Points on a hilly landscape, in no order, each with its height.
From any point a ball takes the steepest step (drop divided by distance) to one of its 2 nearest points. It stops when none of these is lower. Distance is the straight distance between rows; heights are no part of it.
j662: [104 128  90 103  99 123 108 101 158 148 106 131 130 105 121  50 166 100
 104 123 131  53 119  57 120 108 123 145 147 160 207 164 102 107 158 117
 131 133 127]  height 28.8
j325: [117 151 131 127 135  98 115 181 142 146  85 100 145 141 109 146 122 196
 115 168 189 146 156 134  86 159 117 120  97 111 111 139 154 119 144 153
 150 131 146]  height 63.4
j139: [114 134 108 126 105 114 175  65 148 162 125 135 142 113 178  58 191  95
 169  67 112  60 111 116 161 169 114 112 114 154 150 136 131  97 109 117
 138 144 103]  height 65.0
j498: [165 123 125 112 104 159  90 141 155 110 153 147 135 159 123 113 114  66
 212 104  75 150 106 186 142 111 141 137  74 133 141 105 172 193 111 155
 119  96 129]  height 72.2
j9: [143 121 173 103 125 110 164 126 150 108 114  72 138 145 162 117 135 135
 125 135 200 122 123  71  91 144 102 121  92 135 101 158  56 119 171 133
 145 124 112]  height 13.8
j470: [131 101 175  71 102  86 147 112 151 137 122 166  87  89 160 113 168  89
 107 137 147 115  98 124 168 158 112 204 165 146 162 153 120 137 152 122
 162 125 104]  height 44.8
j947: [112 136 195 170 149 141 122 157 106  93 128 103 108 115 121 158 124 158
  71 138 123 156  96 140 118 117 184  99 145 136 115 101  95  70 126  85
  98 184 120]  height 46.9
j513: [158  90 194 125 143 133 103 152 122  84 145  99 122 131 139 114 104  87
 149 149 153 141  85 119  98 124 113 182 108 134 174 112 116 159 169 129
 157 109  74]  height 37.2
j16: [132 164 109 123 155 195 141 148 152  91  77  77 122 109 123 122 112 102
  94 103  93 127  89 100 106 116 127 115 114 137 119 132  98 130 144 133
 118  79 160]  height 13.6
j396: [ 95 114 138  81 121  73 145  91 128 149 136 163 128  94 172  72 173 136
 126 106 148  83  84 114 177 171 135 134 119 139 192 160 115 122 159 128
 104 127 122]  height 65.4
j56: [134 137 181 108 131 124 130 131 132 116 122 125 115 108 144 113 121 112
 130 113 131 132  55 154 137 151 163 123 130 148 151 127 129 118 153 108
  90 130 133]  height 63.1
j916: [121 140  37 140 124 153 173  79 150 141 114 163 119 128 118 124 139 120
 132  81 101 120 168 113 158 128  97 127 157  88 102 133 128 146  90 156
 111 130 134]  height 56.2
j278: [166 139 139 122 110 141 105 169 196  97  90  70 146 116  95 109  96  85
 148 108 156 132  92 116  74 132 136 118  96 158 145 144 122 131 157 121
 136 109 121]  height 9.5
j562: [135 124  76  74 101 149 125 150 147 142 113  81 181 146  77 104 122 127
 133 155 112 175 205  56  93 102  66  75  83 105 113 161 154 176 114 173
 177 133 158]  height 33.8
j855: [147 129 172 128 107 129 118 145 157 107 125 140 133 106 137  93 107 105
 163 111 152 133  73 173  99 146 150  79  96 150 159 141 151 106 150 134
 102 177 118]  height 66.6
j252: [186 115  83  93  89 110  88  98 111 156 165 162 131 140 108 151 132 107
 193 186 119 124 194  54 126  92  77 116  94 113 106 107 175 174 108 155
 120 173 127]  height 40.8
j927: [166  62 184 163 114 106  57 139  71  92 150 153 133 159 155 123 121 142
 156 181 142 158 208 140 107 134 108 179  83 106 121 150 115 150 107 122
 160 139  77]  height 45.4
j663: [102 170 100  92 114 138 149 129 156 180  92 137 135 125 133  79 147 133
 107 103  65 114  88 150 155 166 165 106 136 158 148 163 152 107 112 116
  99  99 189]  height 69.7
j813: [111 113 112 152 136 115 137 103  81 152 163 188  85 156 171 135 124 142
 121 134 104  96 147 150 179 126 168 161 176 120 141 125 125 119 116 129
 118 114 114]  height 11.0
j475: [123 161  48 135 102 120  98  97 139 166 124 172 154 133 131  63 149 109
 134 112 127  55 123  55 142 101 147 118 129 146 218 163 133 113 141 158
 118 113 169]  height 32.8
j667: [115 159 168 130 200 168 152 135  98  95 121 133  87  95 139 180 152 129
  43 125  59 163 116 127 156  97 154 105 161 111  93  87  75 122 131 127
 113 118 127]  height 21.5
j259: [ 88 138  44 164 128 152 172  87 128 158 140 162 108 127 137 153 124 112
 136  81  76  70 145 123 197 110 149 136 196 112 129 123 126 146  82 140
 113 131 127]  height 53.4
j296: [158 108 164 141 124 168 112 161 156  67 120  83 127  81  97 104  95  69
 121 116 130 132  49 135 100 131 126 125 130 147 180 122 128 114 166 121
 121 139 101]  height 18.9
j414: [160  91 100 162 102 123 131  89 171 121 125 123 114  98 100 134 141  91
 156 106 150  91 140 138  90 121 115 129 157 116 104 130 150 113 115 122
 128 174 105]  height 38.6
j930: [141 107  50 178 128 101 100 100  81 181 177 172 123 142 119 172 120 141
 149 139 116 122 210 157 145 127  81 152 163  82 101 116 177 147  43 120
 123 121 107]  height 16.0
j389: [147 129 149 105 113 167 110 162 147  88 151 111 148 136 150 113 103  70
 198  92  99 143  79 150 147 125 138  92  71 143 142 102 138 169 149 164
 103 125 131]  height 69.5
j422: [ 75 153 112 185 165 148 133  91  94 124 128 132 131 119 123 160 105 152
  99  96  95  98 157 130 119  75 165  97 186 101 126  92 110 129 122 103
 118 131 148]  height 61.2
j780: [165 105 110  68  76  97  96 120 131 157 153 101 151 130 110 124 136 134
 196 190 158 133 205  83 116  99  98 111  94 144  94  89 173 162 132 146
 167 169  93]  height 44.0
j946: [126 121 208 161 118 141 120 171 131  85 129  93 114 128 137 164 117 154
 105 131 170 183 112 156  95 144 150 110 114 148  84 133 128  87 134 140
  94 178 134]  height 51.7
j837: [143  97  80 186 115 110 123  94 110 153 178 171 114 138 141 178 138 124
 169 122 146 121 151 167 154 122 116 150 178  97  76 110 172 129  72 113
 121 151  99]  height 10.9
j830: [153  88 175 173 117 134 155 104 154 105 125  85 110 105 106 113 120  97
 150  82 150  99 121 148  75 137 141 118 158 152 112 138 136  91 118 104
 120 188 103]  height 33.7
j206: [183 129  80 115 124 176 121 121 151 117 116 159 114 113 122  90 123  76
 136 128  87 135 130  73 127  64 113 121 108 127 163 166 103 154 146 159
 135  92 123]  height 35.7
j170: [177  92 133 130 134 179 136 116 151  98 135 144  90 114 125 127 128  55
 154 111 109 126 107 110 126  93 105 161 140 132 148 141 126 157 149 154
 118 116  98]  height 30.6
j307: [133 114 174 170  95 121 143 115 113 102 170 128 146 175 168 143 121 146
 176 127 170 145 131 167 136 153 155  94 106 127  90 114 132 111 110 140
 103 187 117]  height 21.6
j938: [ 93 155  79  73  86 142 111 158 187 133  79 117 172 115  88  91 158 113
  65 105  97 152 111  90 110 103 102 139  91 121 102 173 119 158 126 101
 141  26 195]  height 19.6
j429: [109 114  48  93 108 145 169  94 168 183 129 123 165 164 117 105 164 107
 150  99 113 127 161 121 169 136  68 129 148 117 118 125 136 133 100 142
 144  98 137]  height 58.9
j309: [118 110 200 141  80  90 132  99 110  83 177 134 183 132 195 115 156 138
 171  93 136 116 117 180 205 180 176 154 129 136  96 104 138 103  96  84
 115 149 109]  height 37.5
j190: [ 85 149 131 138 119  81 132 167 116 120  73 122 147 115 124 158 133 227
  77 144 194 152 174 112  98 160 106 124 108 100  66 138 131 108 135 111
 142 118 157]  height 65.5
j467: [109 147 101  93 115  63 119 132 133 154  90 129 132 108 116 152 160 202
  84 161 168 147 155 123 113 166  92 159 129 110  55 132 138 108 128  97
 121  91 149]  height 67.6
j956: [114 143 124  88 109 102 157 113 148 159 104 128 151 102 174  40 180 112
 131  76 143  82  88  95 137 167 104 125  91 159 168 152 105 104 155 127
 130 129 150]  height 68.0
j184: [111 118 147  90 129  96 148 131 147 164 116 168  83 147 169 124 147 133
 113 136 123 112 108 151 169 157 140 209 150 154 128 136 106 135 133 119
 154  87 125]  height 48.2
j977: [167 148  38 126 121 177 130 108 134 113 117 178 133 124 102 117 128 110
 135 123  90 126 174  43 128  60  80  95 103 100 144 152 108 179 110 181
 122 109 139]  height 39.3
j864: [135 132 185 122 160 186 137 153 137  99 151  82 148 178 158 134  80  90
 216 120 107 162 107 137 113 121 132  88  78 146 128  79 104 166 137 165
 111 114 117]  height 66.5
j532: [ 53 162  58 159 161 151 158  99  99 161 118 113 133 130 120 119 124 164
  88  79  69  95 156 123 146 107 153 129 175 108 136  96  94 142 117  97
 122 106 157]  height 58.5
j657: [115 136 171 163 153 118 104 138  97 141 171 123 152 161 109 176 129 161
 112 150  96 139 119 180 136 105 217 131 164 124 152  49 112  88 100  88
 129 128 134]  height 51.0
j833: [141  78 145 144 141 148 147 107 118  91 133 149  77  90 102 125 134  76
  90 127 146 126 108  95 105  92  97 187 172 116 138 158 128 133 156 142
 121 133 102]  height 36.0
j640: [155  75 188 122  92  88  96 137 100  74 157 149 142 145 142 112 148 136
 123 172 211 155 146 106 148 149 120 188 100 121 137 154  98 122 164 104
 163 136  87]  height 52.2
j787: [ 99 154 109 198 125 153 123 118 107 109 109 111 132  85  88 141 106 149
 105  84 120  98 131 149  95  96 155  92 158 104 115 115 145 129 113 107
  99 166 141]  height 64.1
j261: [164  92 128 155 134 124 114 138 131 122 122 120 129 144 107 155 121 143
 160 148 188 149 182 122  78 124 109 116  99 113  95 132 134 133 135 174
 144 160  97]  height 52.8
j567: [134 170 126 150 178 130  93 211 120 120  73 105 134 104 108 139  86 196
  93 145 156 143 148 147  80 114 134 109 107 114 148 148 166 133 138 162
 127 129 130]  height 60.8
j975: [168 115 143 136 111 111 154 124 150 125 119  91 127 102 111 149 142 150
 130 149 195 136 185  82  70 125 111  81 109 125  68 137 141 125 149 174
 147 197 100]  height 55.6
j957: [165 141 105 188 155 142  54 192 114 117 106 140 116 103  88 166  88 168
 124 136 154 114 168 142  66 100 120 126 117 107 142 140 180 149 134 159
 127 155 108]  height 58.2
j25: [140 144 185 158 164 155 109 147 111 117 155  82 140 138 104 178 121 126
 115 150  81 162 116 146 102  85 168 121 155 118 140  50  71 107  98 115
 130 155 116]  height 56.0
j94: [101 142  58  84 120 153 140 136 140 160 107 171 108 139  91 122 122 129
 106 112  67 166 154 161 160 128  94 140 160 116 117 183 149 178 114 130
 139  59 180]  height 7.5
j767: [143 150 107 114 177 170  92 182 133 111 112 121  87  86 112 126 102 114
  97 148  45 142  85 139 137 111 110 151 109 139 125 115 133 140 141 118
 133  59 153]  height 71.2
j103: [132  79 212 155  82  88 118 118  92  66 181 152 137 118 165 120 135 127
 148 106 195 150 109 158 146 183 153 110 117 124 106 142 151  88 127 124
 106 190  98]  height 27.5
j573: [158 131 113 155 140 134  88 184 136 144 120 114 137 139  78 147  89 157
 159 141 148 157 175 153  69 118 117 102  90 113 120 130 178 157 102 186
 149 156 132]  height 55.8
j354: [158  67 197 167  99 135  64 150  70  68 165 137 140 154 129 127 148 112
 143 162 194 172 185 115 127 133 125 184 112 116 101 174 117 103 131 124
 164 164  75]  height 48.7
j572: [168 116  82  92 115 137 122 120 120 149 130 127 133 135  89 123 117 130
 180 176 116 161 186  85 102 121  54  87  75 100 107 134 152 179 111 174
 156 167 137]  height 37.6
j525: [131 117 156 186 196 168 102 182  59  87 143 116  94 100 124 177 110 138
  76 159 105 170 127 128 119  84 123 109 115 127 112 104 116 108 143 133
 102 137  91]  height 62.5
j894: [ 61 167  77 136 144 118 178 100 100 185 103 120 178 142 165  97 140 197
  88 111 119 115 122 115 159 176 117 109 142 130 145 140 119  97 114 113
 104 122 172]  height 63.6
j802: [144 150  38 182 143  87  94 115  81 182 169 186 132 162 112 168  82 130
 151 158 118  90 185 123 140 109 111 124 146 102 136 136 180 157  78 116
 123 125 136]  height 20.2
j371: [107 163  64  74 110 151 127 165 172 129  85  94 170 129  84 108 122 134
  91 106 118 165 135  84  95 120  81  90  84 114 110 171 124 163 153 131
 144  83 179]  height 25.2
j636: [108 134  35 124 127 127 123 120 128 170 124 171 115 117  71 141 128 152
 140 133 112 153 168 167 143 126  88 116 144 100 111 153 179 151 108 146
 123 106 164]  height 13.3
j51: [103 142 156 135 138  88 109 130 101 177 165 141 138 193 145 137 123 135
 127 142  84 121 111 185 173 110 225 153 162 132 171  69 131 116 108 105
 147 114 139]  height 47.0
j91: [140  84 169 125 117 121 176 102 135 106 137 128  97 104 126 117 160 126
 117 129 184 139 107 101 116 161 103 129 132 130  95 173 100  97 139 116
 112 163 112]  height 58.6
j275: [131 153 146 147 188 193 162 113 101  98 120 105 114 115 122 163 112 136
 108 115  84 149 128 122 125  88 129  87 137 115  80  93  93 154 128 132
  91 139 131]  height 13.7
j735: [134 118 141 128  97  90 117 132 147 132 130 120 136 148 150 156 157 164
 134 149 183 169 160 164 109 191 110 155 120 115  52 139 126  78 114 107
 132 126 113]  height 72.6
j398: [142 120 209 140 163 166 158 148 113  85 147  81 134 154 156 143 103 114
 159 142 128 159 101 109 120 103 156 106  98 137 125  98  76 131 151 152
 115 122  91]  height 63.3
j33: [122 155  74  66  98 139 118 176 174 130  85  97 172 123  93 101 142 153
 102 159 125 175 175  54 103  79 113  55  78 116 122 165 154 155 137 160
 144 118 179]  height 29.9
j714: [121 112 141 156 116 119 127 112  99 128 153 164 130 177 174 137 134 160
 151 142 146 131 146 153 172 141 162 141 141 117 108 121 123  83 114 117
 101 141 114]  height 16.3
j488: [110 152  89 146 104  90 122  89 114 192 163 148 155 164 159 117 107 120
 183  99 130  63 108 181 173 156 170  96 162 131 143 100 183 119  96  84
 115 150 137]  height 47.1
j62: [114 124 109 106 109  74 161 122 160 146  99 101 128 126 121 140 146 166
 105 124 161 134 112 143 113 197 106 166 129 137  61 126 110  95 108  93
 161  91 139]  height 70.0
j364: [141 127 199 112 100 122 128 130 195  92 141  57 125 144 127 123 110  74
 173 115 154 137 100 160  81 171 120 150 107 172 113 101 101 146 137 129
 148 104 118]  height 24.9
j720: [123 132 108 119 146 137 170 119 163 123  85  86 163 130 136  90 127 133
 120 111 180  95 148  52 100 124 106  85 117 131 120 153  87 120 160 146
 136 126 135]  height 19.7
j359: [131 140 118 134 183 153 119 163 135 112  99 100 137 119 119 123  88 146
 116 128 118 105 109 110 105 115 121 123 121 136 154 130 111 124 153 128
 125 112 125]  height 20.1
j10: [118 123 161 157 162 147 116 150  92  84 128 143  89 120 140 169 124 171
  78 166 143 164 130 119 129 116 134 141 118 118 103 151 105 104 163 105
  92 118 124]  height 58.8
j352: [111 120 201 174 150 125 128 105  87  81 161 121 105 117 110 176 153 121
  64 126 101 149 116 153 134  91 180 143 179 117 106 104  84  75 113  80
 106 175 118]  height 41.7
j607: [ 74 162  41 145 140 113 141  93 133 160  94 132 163 118 130 101 144 169
 103  98 116  84 143 107 140 137 123 122 168 117 168 134 117 112 125 113
 122  88 159]  height 61.1
j351: [ 45 152  80 132 121 132 131 121 102 164 107 119 167 113  81 149  96 192
  89  90 130 155 162 148 124 162  97 101 155  96  95 110 166 140 126  88
 113  92 171]  height 18.5
j660: [129 123  96 117 142 114 158  95 160 135  72 116 140 107 114  77 146 131
 119 115 134  67 117  74 101 124 109 136 128 143 153 159  85 114 151 123
 128 105 140]  height 24.4
j520: [142 128 164 124 184 131 125 158 101 130 120 165  61 127 143 158 122 146
 100 170  82 158 110 154 153 146 123 177 111 140 100 141 127 136 121 122
 125  81 134]  height 65.6
j877: [130 137  70 111 140 126 129 122 127 128 101 123 136 114  89 131 127 151
 136 143 148 116 193  75  87  85  80 118 131  99 104 124 121 148 130 141
 144 113 126]  height 40.7
j276: [135  98 149 101  97  67 123 113 134 141 122 140 126  82 122  91 154 159
 107 155 215  91 138  82 103 132 105 102 121 140 175 146 159  95 169 112
 150 195  89]  height 59.1
j402: [123 161 103  97 102 175 132 141 148 148 114 155 120 156 120  96 123  91
 121 112  47 137  84 173 177 129 184 109 134 140 143 150 158 128 113 135
  95  94 180]  height 72.5
j378: [146 108 164 180 136 163 128 135 135  77 132  90 121 101  94 111 100  63
 127  98 132 105  76 128  70 113 143 110 166 131 159 122 137 109 122  97
 119 197 101]  height 27.4
j483: [149 104 173 137 130 132 139 128 106  99 128 147  89 124 157 148 144 141
 124 140 190 180 120 136 118 154 124 137 107 130  85 156 112 106 139 147
  93 148 124]  height 55.4
j356: [168 131 118 117  87 167 111 153 162 120 114 155 108 138 127 110 144  55
 151  95  56 129  90 175 165 110 181 135 128 132 154 133 153 161 122 136
 115 109 141]  height 74.9
j81: [ 67 146 101 174 131 109 118 135  96 138 113 114 144 121 114 161 114 203
 104 115 137 131 154 183 122 155 130 122 157  93  82 114 174  95 100  98
 111 134 135]  height 11.7
j155: [150 100 169  94 108  98 153 107 156 116 131 120 137 143 168 110 143 110
 157 126 185 127 117 123 135 160 114 134 101 140  93 127  77 149 154 142
 142 114  97]  height 19.5
j621: [104 136  72 129  90 157 189  83 170 191 108 113 148 131 153  77 185 105
 139  65  90  89 125 140 180 175 110 127 141 126 125 139 155 111  92 120
 133 119 128]  height 62.1
j763: [ 68 132  46 118 108 127 124  91  97 176 126 146 175 116  70 156 125 190
 124 116 125 144 191 144 139 150  50 112 144  87 111 127 185 150 111 116
 140  96 142]  height 18.8
j951: [ 89 161 156 111 162 146 161 111 104 122 139 160  89 133 149 164 173 140
  48 132  54 139 122 115 199  92 184 127 187 111 116 100  72 107 117 116
 131 136 142]  height 27.7
j964: [ 92 126  86 203 131 120 111  86 105 147 151 132 103 127 106 174 128 146
 139 110 129 107 162 186 143 117 151 134 172 103  86 104 141 110  89  91
 104 148 133]  height 4.8
j953: [ 80 153 154 122 159 140 173 105 125 171 129 152 103 138 158 139 166 113
  88 107  52  92 101 125 195 102 199 129 195 142 148 105  87 126 109 139
 132 140 137]  height 22.2
j48: [ 85 149  58 137 152 159 162  85 103 154 131 145 127 144 127 110 119 125
 119 100  55  96 135 113 177 101 155 115 164 125 169 121 107 142 114 151
 113 111 166]  height 56.1
j241: [ 99 145  75 185 126 103 158  72 102 178 168 150 143 140 168 122 122 108
 150  82 112  48 125 118 195 122 170 122 187 132 156 113 149 112  94 105
 107 154 121]  height 50.5
j619: [140 147 176 120  94 121 135 162 172 107 125  93 156 141 144 111  93 120
 194 116 169 150 110 167  93 173 145  81  80 147 132 110 158 122 132 167
 131 177 148]  height 69.4
j983: [148 103 211 102 123 129 124 147 142  71 172 103 107 111 149 124 117  72
 176 114 150 157  93 178 120 127 114 151 102 149 145 103 116 158 156 141
 116 102 102]  height 31.4
j668: [147 130  91 173 134 140  83 159 121 116 114 135 139 127  86 143  90 121
 136 116 141  99 129 167  83  96 152 126 141 111 144 126 162 126 113 129
 117 155 139]  height 61.0
j912: [147  80 156  75 123 107 152 116 144 108 116 136  77 101 111 124 156  67
  86 147 164 130 108 105 116 119  91 208 163 134 137 149 115 139 159 123
 156 110  89]  height 40.6
j239: [115 130 227 137 128 122 118 129 122 116 171 129 134 147 150 162 139 138
 122 140 111 145  84 174 149 139 208 145 150 144 142  96 106  93 108  92
 115 133 129]  height 55.5
j761: [137 120  64 137 167 144 113  96  94 121 121 153 123 126 110 139 107 134
 144 151 113 117 200  53  88  67  51 115 104  87 129 149 100 182 117 177
 131 121 130]  height 42.3
j365: [147 121  93  86  73 125 153 106 167 161 137  87 160 126 116 152 159 126
 150 141 166 163 156 148  91 179  85  92 113 130  66 115 166 107 118 144
 148 153 127]  height 77.4
j644: [169  86 127  92 123 122 146 101 134 124 129 144  91 117 136 133 135  96
 172 126 173 134 144 117 130 115  95 151 120 113 121 124 120 150 151 154
 128 125 104]  height 25.1
j451: [129  82 162 113  86  84 139 100 103  94 149 151 134 115 138 101 163 133
  97 174 223 131 138  64 140 123  95 151 139 115 162 150 124 108 170 100
 160 162  81]  height 55.7
j683: [148 123 170 153 197 160  74 218  93  94 121  99  91  89 122 172  83 160
 109 177  79 176 108 116 107 132  96 122  87 115 133 107 103 133 127 125
 116  96 112]  height 66.3
j68: [108 152 200  97 144  98 136 150 118 127 142 145 101 137 169 136 132 128
  65 147  91 126  46 152 175 149 195 172 149 188 171 115 130 103 142  95
 147 109 132]  height 55.9
j972: [117 135  81 128 120 122 113 125 121 179 133 148 173 184 143  91 116 118
 172 111 113  94 107 176 159 149 142 140 128 140 190 127 146 159 137 145
 123  97 158]  height 39.2
j18: [139 127 120  86 172 111 110 143 119 118 106 165  73 109 129 159 123 146
  71 176 124 135 105 113 141 137  96 194 134 152 155 151 112 139 159 121
 126  75 128]  height 62.9
j915: [158 167 125 116 157 152 104 197 174  89  67  67 139  76 100 116 104 124
  91 134 151 118  97  97  90 124 119 111  96 121 144 154 131 131 178 123
 146 116 126]  height 16.9
j539: [154  85 187 151 144 120  69 155  86 101 151 139 122 150 146 137 106 124
 145 172 130 144 148 131 116 115 116 190  85 116 174 121 106 141 136 126
 158 116  81]  height 42.0
j492: [132 138 171 132 169 146 144 112 133 133 143 122 123 136 143 126 145  99
 121  99  68 107  83 143 150  98 193 117 166 144 152  78  95 124 120 111
 129 153 128]  height 28.4
j379: [104 172  89 137 152 209 161 124 132  96 107 100 150 111 114 129 105 130
 101  92  78 139 123 105 119  89 121  66 120 109 107 115 109 167 134 139
  88 105 168]  height 5.8
j403: [141 130  88  61  87 144 185  98 186 136 120  85 150 141 116 126 153 103
 160 113 162 175 134 116 109 183  81  69  96 145  74 150 118 118 123 171
 143 124 173]  height 74.7
j698: [133 119 134 143  88  96 127 114 167 148 129 100 161 127 137 141 154 164
 160 139 193 128 151 174  86 184 123 106 120 131  84 119 167  63 101 121
 137 177 112]  height 74.8
j738: [160  92 133 149 112 132 184  89 150  99 119 105 129 106 145 137 146 133
 143 122 183 131 144 102  92 157  98  82 119 132  64 149 111 101 132 145
 116 194 105]  height 58.7
j22: [116 156 193 131 124 107 144 117 133 154 142 133 122 124 143 120 130 147
 143 141 127 145  76 187 129 165 188 107 129 156 127  98 124  78 123  87
  96 145 155]  height 59.4
j768: [138 130  92  94 131 109 121 131 147 151  96  68 173 136  62 117 116 154
 142 162 146 136 220  78  74  96  84 105 105 122 117 120 131 177 119 159
 187 134 122]  height 37.4
j31: [106 105 182 154  83  79 140  97 106 107 179 163 155 114 191 111 150 156
 157  96 170 105 123 161 161 186 153  87 111 129 125 130 154  78 111  79
 102 183  86]  height 32.6
j937: [171 152 167  76  95 121 122 130 196 102 120  49 123 109  97 119 119  57
 135 134 148 108 103 121  61 134 110 174 117 148 116 143 106 128 163 108
 169  98 109]  height 17.7
j886: [138 132  93 180 160  91 102 123  66 140 160 186 117 156 148 152  74 144
 149 162 150  97 154 126 150 106 143 132 124 107 174 128 150 144 119 136
 108 140 119]  height 24.3
j868: [103 135  60  68  94 145 120 156 151 158  97 139 162 149  83  93 144 113
  85 103  59 174 137 123 144 113  86 146 111 116 128 185 131 172  99 141
 159  42 186]  height 13.4
j509: [127 114 148 101  98  69 135 103 122 132 135 170 137  92 139  71 157 115
 145 121 175  92  82 120 132 134 110  98 114 144 185 149 151 107 158 112
 112 186 127]  height 62.3
j93: [ 56 166  79  89 129 150 184 102 132 203  98 123 155 152 139  84 159 151
 103  77  76 113  85 120 181 172 105 102 150 154 132 160 131 107 100 125
 121 102 201]  height 66.7
j652: [115 105 205 151 154 134 143 116 113 111 168 134 105 132 145 160 145  99
  81 115  74 120 116 133 165  68 203 171 194 122 151  88  87 108 118  98
 148 155  86]  height 35.2
j119: [135 124 166  93 148 102 124 171 114 112 115 158  78 129 154 155 114 117
  52 160 126 117  32 124 156 145 141 207 131 173 158 150 117 119 156 106
 159  79 140]  height 59.7
j929: [106 130 149 128 157 135 143 113  75 146 162 167  89 163 180 123 128 124
 103 131  67 100 111 118 210 107 193 154 185 147 175 123  98 130 143 126
 132 133 116]  height 16.4
j941: [125 145 139  88 105 120 164 136 194 141 117  72 155 153 143 115 125 110
 175 128 168 153 109 115  92 179 112 102  83 147  97 130 126 131 140 141
 148 135 161]  height 72.1
j69: [118 181 115  99 193 167 118 157 100 143 112 157  96 119 115 155  99 156
  90 159  55 166  88 165 152 135 109 127 118 137 118 139 122 145 127 125
 106  67 168]  height 68.5
j244: [140 137 144 126 197 147  81 196  96 105 117 106  94 111 131 181  90 142
  79 162  42 160  80 135 116 128 119 173 110 148 114  70 100 142 121  96
 151  54 136]  height 69.8
j88: [151 107 171 146 104  92  79 154 151 116 141  99 103 120  99 159 145 138
 159 170 218 149 188 127  62 129 115 149 110 142  83 126 145 126 121 159
 158 156  77]  height 50.2
j612: [158 112 184 174 152 166 122 148 103  85 146  96 121 150 130 156  97 116
 150 126 130 134 110 139 121  86 166 119 142 132 141  69 113 131 139 132
 112 160  99]  height 59.9
j4: [167 109 187 100 104  93  86 163 121 123 151  97 111 117 116 148 127 138
 177 202 192 142 201  88  88 105 116 122  77 140 120 103 163 158 144 151
 176 182  89]  height 47.2
j469: [112 137 167  90 141  89 118 126 118 154 140 189  92 130 163 120 125 122
 108 142 117 113 102 177 183 161 174 183 148 155 173 140 159 139 157 120
 126  83 132]  height 51.4
j814: [114 137 112 124 124 118 122 115 109 170 156 150 131 166 139 124 101 112
 182 114  89 100 106 208 158 130 186 158 153 135 150  86 159 137 107 109
 120 105 141]  height 43.1
j680: [124 142  54 138 101 114 101 105 140 171 142 191 163 174 134  77 142  85
 168  99 109  47 118 118 168 102 154 142 124 138 203 146 154 153 135 144
 117 108 151]  height 35.9
j409: [139 136  87 126 155 115 113 118  95 157 132 188 132 157 149 116  97 159
 145 171 117 122 150 114 144 114 109 127 121 124 187 136 117 146 126 173
 119  99 136]  height 28.2

Where does a ball stop that starts at each point below?
j509: j278
j573: j94
j402: j259
j738: j94

Call two points neighbours if one is among the 2 nearest of the other. Go from one point of each pair to the other, from neighbour to neighbour, staying as low as possible. Name the highest point that can't be avoided.
j9 / j964: j972
j813 / j379: j951
j94 / j964: j763
j379 / j278: j359
